Points on a hilly landscape, in no order, each with its height.
From any point a ball rolls to the lowest of the 2 points nearest to it. It stops when none of these is lower. Distance is the straight distance between rows; heights are no part of it.
fari: [ 89 108 151  96 186 124  81 125 123 128  71  90 138 162 116 120  72 107
  98 134 130 121]  height 61.8
fene: [ 85 142 134  89 192 117  81 111 119 159  96 127 144 147 134  89  55 120
 103 144 149  96]  height 63.1
ponom: [ 70  98 134 126 114 103 125  91  82 189  94 110 132  97 157 105  94  65
 177 122 128 134]  height 59.5
fegi: [123  79 108 108 146 121  62 109 121  84 109 140 129 181 168 141 134  52
 149 122 126 104]  height 14.4
Molop: [153 130 154 167 101 149 179 119 104 192 118 149  75  89 150  52 147 143
 144 106  88 163]  height 26.5
dem: [123 104 128 124 158  90 143 123 125 134 140 118 120 167 134 176  75 147
  62 159 103 114]  height 70.1
gepeg: [115 126 109 128 164 143 129 122 132 117  76 173 155 131 156  88  72  93
 149 113 176 126]  height 49.6
rebon: [192 152 110 153 133 167 142 165 118  99 116 162 113 143 143 101 158 145
 157  99 122 134]  height 39.1
zezev: [148 144 129 116 146 114 155 120 127 129  73 198 138 132 151  84  77 155
 101 159 142 129]  height 51.6
kigu: [106  98 129 118 136  88  99 123 134 112 168 118 146 119 117 201  93 108
  66 157 110 134]  height 68.4
fifi: [131 180 105 111  77 138  97 135 192  89 194 142 142 120 124 171 165 130
 118 129 139  88]  height 28.2
San: [ 69 129 130 111  95 139 103 102 126 131 145 113 172 134 152 156 155  88
 187 175  98 143]  height 63.3
sav: [137  92 130 116 143 119 130 121 135  50  64 121 113 182 118 138 129  89
 114 103 168 111]  height 32.7
galo: [148  96 148 144 145 142 136 152  90 145 120 132 109 160 114 154 111 146
  71 161  48 161]  height 75.1
padep: [105 142 126 122 141 131 134 135 112 123 157 110 159 110 127 223 128 120
  79 165  92 169]  height 66.8
veka: [157 113 115 130 152  86 146 129 149  86 159 112 107 150  89 158 107 152
  69 112 161 102]  height 40.5
zap: [114 139  88 136  96 160 116 133 143 109 181 156 139 114 124 123 127 143
 184 105 179  90]  height 17.6
kinut: [172 148 131 130 172 107 147 152 118 168 183 110 121 120  97 126 128 202
  71 156 105 129]  height 33.7
sizup: [126  98 129 161  75 147 144 128  77 167 117 106 105 114 118  93 160 122
 196 105 160 112]  height 55.6
vuz: [104 109 131 156 152 105 151 115 101 196 118 114 133 103 112  71  62 149
 150 122 120 147]  height 66.6
meti: [169 125 136 113  98  98 122 133 110 129 161 145 120 123 134 157 175 135
 119 172 143 109]  height 31.9
fozez: [133 116 133 101 147  64 130 112 124 132 115 152 113 177 160 147  75 146
  72 171 131  83]  height 71.5
fikur: [113 170 102 113 116 165 146 136 128 106 143 154 141 141 165 137 127 131
 180 137 108 134]  height 28.1
muvi: [109 119 112  95 178 104  93 119 118 168 130 170 145 123 142  98  63 122
 120 151 201  87]  height 64.2
dig: [112 175 125  87 121 186 116 146 148 157 154  72 131  94 152 163 193 143
 142 124  99 151]  height 52.6
Kole: [138 187 111 113 104 174 147 147 138 105 108 135 124 159 166 151 165 134
 140 129  80 151]  height 33.1
fizu: [201 172 116 161 160 134 161 156 139 134 109 133 111 134 142 106 127 179
  65 117  82 161]  height 48.0
Sino: [ 71 105 131 112 111 113  89  93 102 159 127 101 160 113 170 129 123  59
 188 157 141 124]  height 61.3
voro: [109  81  89 108 135 148  66 107 145  77 120 151 129 148 133 119 118  63
 177  83 172  86]  height 7.0
danu: [143  43 145 125  76  94  66 107 155  86 146 142 127 137 102 182 159  82
  87 103 107 102]  height 43.0
guki: [163 181 101 156 166 103 181 132 154 109 105 134 140 139 115  99  85 179
  68 131 115 144]  height 52.3
far: [109  93  81 124 108 151  78 104 174  83 160 171 144 123 106 115 121 107
 171  75 187  74]  height 12.2
reku: [135  84 156 147 136 153 134 141  91 148 106 129 109 143 125 109 111 132
 123 139  42 186]  height 73.6
lorak: [127  59 159 122 110  86  54 134 158 105 174 142 140  98  77 138 127 104
 106  99 126 111]  height 46.0
Regor: [126 167 179  98 147 153 155 127 135 196 146 128 107  64 160 104 196 143
 143 125 102 152]  height 41.3
Tubet: [177 139 139 149 122 167 144 157 102 150 104 132  94 124 139  74 151 151
 155  97 105 156]  height 34.5
Guzo: [125  99  90 116 161 110  98 118 137 130 164 174 147 105 139 114  73 112
 145 111 198  95]  height 65.2
nuta: [ 96 170 191  89 132 119 159 104 133 128  63 120 147 112 116 120 143 110
  99 156 132 179]  height 37.1
mog: [162 175 166 113 119 151 167 110 129 172 101 192 106 102 155  71 177 150
 109 136 140 156]  height 28.0
Doz: [127  77 142 117 148 104  80 141 134 131 163 109 130 105  80 119  97 124
 134 134 153 114]  height 48.9
gafu: [150 103 156 130 138 118 137 142 113  95  66 125 105 178 116 129 109 113
 103 138 116 147]  height 26.6
Dogos: [ 56 132  65 146  71 113 140 131 116 164 140 102 115 108 129 152 108 123
 194 114 106 112]  height 68.8
pegop: [110 130 157 134 158 112 129 118 124 125  71 100 136 164 125 108  76 182
  70 145  82 112]  height 62.2
Bamel: [117  88 170  95 110  94  88 106 108 137 113 107 133 132 119 146 145 104
 108 198 155 110]  height 25.5
limov: [103 141 160 120 102 139 153 124 105 200 162  92 114  72 131 112 180 127
 182 122 126 146]  height 46.3
bilaf: [ 74  93  84 157  57 116 103 118 117 156 147 112 128 100 124 133 120 107
 199 112 150  84]  height 67.6
dazuk: [179 154 137 139 106 109 182 121 117 130  87 189 112 154 164 103 120 155
  83 156 129 132]  height 48.2
nopo: [168 174 167 104 134 160 156 127 151 168  92 132 108  85 178  98 203 141
 119 114 103 152]  height 35.4
mer: [102 112 104 117 124 152 108 132 130  70 114 140 139 176 158 144 139  92
 187 126 116 126]  height 21.5
pes: [ 58 125 104 158  88 132 160 132  99 174 140 104 103 110 151 154 123 121
 185 111  50 155]  height 70.2
posu: [178 137 100 141 161 113 107 164 156 121 211 102 125  93  86 153 147 165
  85 111 138 118]  height 25.6
fuvu: [154 153 101 133 112 142 124 153 142 103 178 102 111 138 150 210 163 143
  96 109 117 113]  height 21.0
lanu: [138 105 139 122 121 100 135 121 142  76 128 103 119 154 118 177 133  97
  87 124 161 113]  height 36.9
Vata: [136 161 100 145 188 110 158 136 161  72  80 123 161 144 117 115  70 128
  87 106 114 159]  height 55.5
tuz: [136 149 133 130  70 159 105 125 140  85 106  85 127 173 123 180 216  95
 143 137 138 116]  height 40.8
Zet: [141 152 136 139 155 122 173 127 119 179 171 161 122  93 150  93 113 165
 128 145  58 181]  height 71.2
Dani: [ 90 149 143 144 139 160 143 122 121 117  86 110 148  98 129  93  98 108
 181  97 119 189]  height 44.0
gav: [163 130  98 126 130 131 139 142 149  56 118 154 101 151 109 139 160 137
 130  87 194  93]  height 44.4
Lurof: [135 145 100 131 160 123 101 148 162  76 190 110 141  98  86 158 127 145
 126 100 134 133]  height 30.8
mefal: [ 83 157 136 101  95 143 116 121 122 121 159 121 167 119 149 198 170 111
 133 181  92 152]  height 64.9
zal: [ 88 110 149 125 179 115 117 122 137 105  76  70 138 181 101 153  82 138
  55 121 106 112]  height 60.1
nul: [106  84  83 151 120 104 109 120 115 157 151 149 122 118 151 120  80  97
 180 104 156  90]  height 66.4
bazi: [133  87 174 113 123 100 109 124 110 122  81 110 111 176 103 127 127 130
 100 163 146  88]  height 18.6
burog: [135 138  99 139 179 138 150 125 135 142 103 191 158 120 122  77  59 159
 121 123 176 131]  height 52.1
Vudo: [116 148 175  88 112 104 147  95 113 136  87 130 142 130 133 131 167 101
 124 181 152 142]  height 32.2
fil: [149 166 105 134  71 135 140 122 177  82 179 115 125 152 143 195 171 114
  99  96 158  84]  height 26.3
gan: [203 156 117 148 136 128 170 159 127 102 109 154  94 165 154 129 136 154
  96 106 114 138]  height 43.5
Vog: [146  52 137 140  71 114  58 108 144  92 155 146 127 159 113 158 192  95
 140 137 110  99]  height 40.2
kur: [131 110 145 136  81 104 108 105 137  73 116  98 135 170 118 183 182  78
 113 134 165 101]  height 40.0
pogi: [108 159 136 138 174 115 157 132 140 100  85  75 165 147  94 139  87 130
  68 123 118 170]  height 57.7
riso: [124 120 143 131 169 119 136 135 122 157 109 121 140 126 102  63  75 179
 117 146 106 134]  height 64.7
bevap: [138 142 152 154 113 159 178  96 126 174 100 186 103  89 140  40 126 146
 127 130 142 159]  height 34.7
zeniv: [164 131 114 133 107 160 134 151 121  89 102 171 113 160 126 114 162 127
 168 107 168 102]  height 42.2
muke: [162 152 151 108 132 102 148 140 106 153 150 147 115 122 137 144 135 160
 101 168 116 137]  height 26.1
Pap: [149 157 134 127 101 161 135 151 113 101  94  99 120 157 135 156 196 119
 132 112 124 134]  height 37.5
Suko: [113 163 136 133 158 158 138 147 128 119 131  91 158 103 112 125 126 127
 157 108 117 184]  height 40.1
lomem: [ 93 182 177 117 146 145 163  89 145 136  81 148 134  75 119  67 113 127
 109 135 132 184]  height 42.0
Naner: [103  86 149 158 118 133 151 136  79 184 137 102 106 113 131 114 118 114
 158 122  60 183]  height 72.0
fozi: [133  90 138 124 154 136 122 137 112 128 107 125 122 127  93  97 103 127
 157 129 180 114]  height 51.4
Mubav: [ 89 125 117 131 124 169 128 123 118 106  81 122 159 117 134  99  97  91
 201  91 171 136]  height 47.1
munem: [123 138 134 156 144 103 182  97 122 205 142 167 118  91 133  56  73 169
 130 148  90 159]  height 68.9
nemeg: [152 118 100 143 188  90 148 144 147 119 156 102 137 157  77 120 107 196
  63 143 112  98]  height 39.5
bekab: [ 80 115 121 158  92 104 170 108  90 187  91 129 107  87 128  99 127 115
 181 110 148 130]  height 57.4
nez: [175 105 128 146  74  94  91 106 144 104 168 176 130 152 126 149 197 126
 142 161 147  79]  height 36.4
tigag: [139 155  90 122  70 150  97 146 185 122 222 170 134 107 115 128 135 150
 158 115 134  74]  height 23.2
vitet: [126 121 110 140 176 139 118 160 122  96 159  97 150 122  98 155 115 135
 135 121 101 170]  height 35.7
Lom: [156  82 132 151 101 147 124 140  96 148 149 144 117 120 104  88 147 129
 186 122 184  91]  height 53.6
bepu: [ 88 157 137 111  74 186 113 134 127 174 169  80 121 108 127 129 178 125
 184 131 112 132]  height 49.5
totu: [184 150 112 141 144 126 141 162 152 125 182  79 108 113 131 190 160 152
  69  97 151 119]  height 27.1
Zun: [133 169 110 116 147 169  97 166 159 146 193  68 141  74 129 159 170 169
 138 110 117 136]  height 55.4

Where does a ball stop that starts at each point below?
San => muke
burog => posu
dig => mog
Vata => Molop
reku => zal
tuz => voro
zezev => Molop
fozi => muke
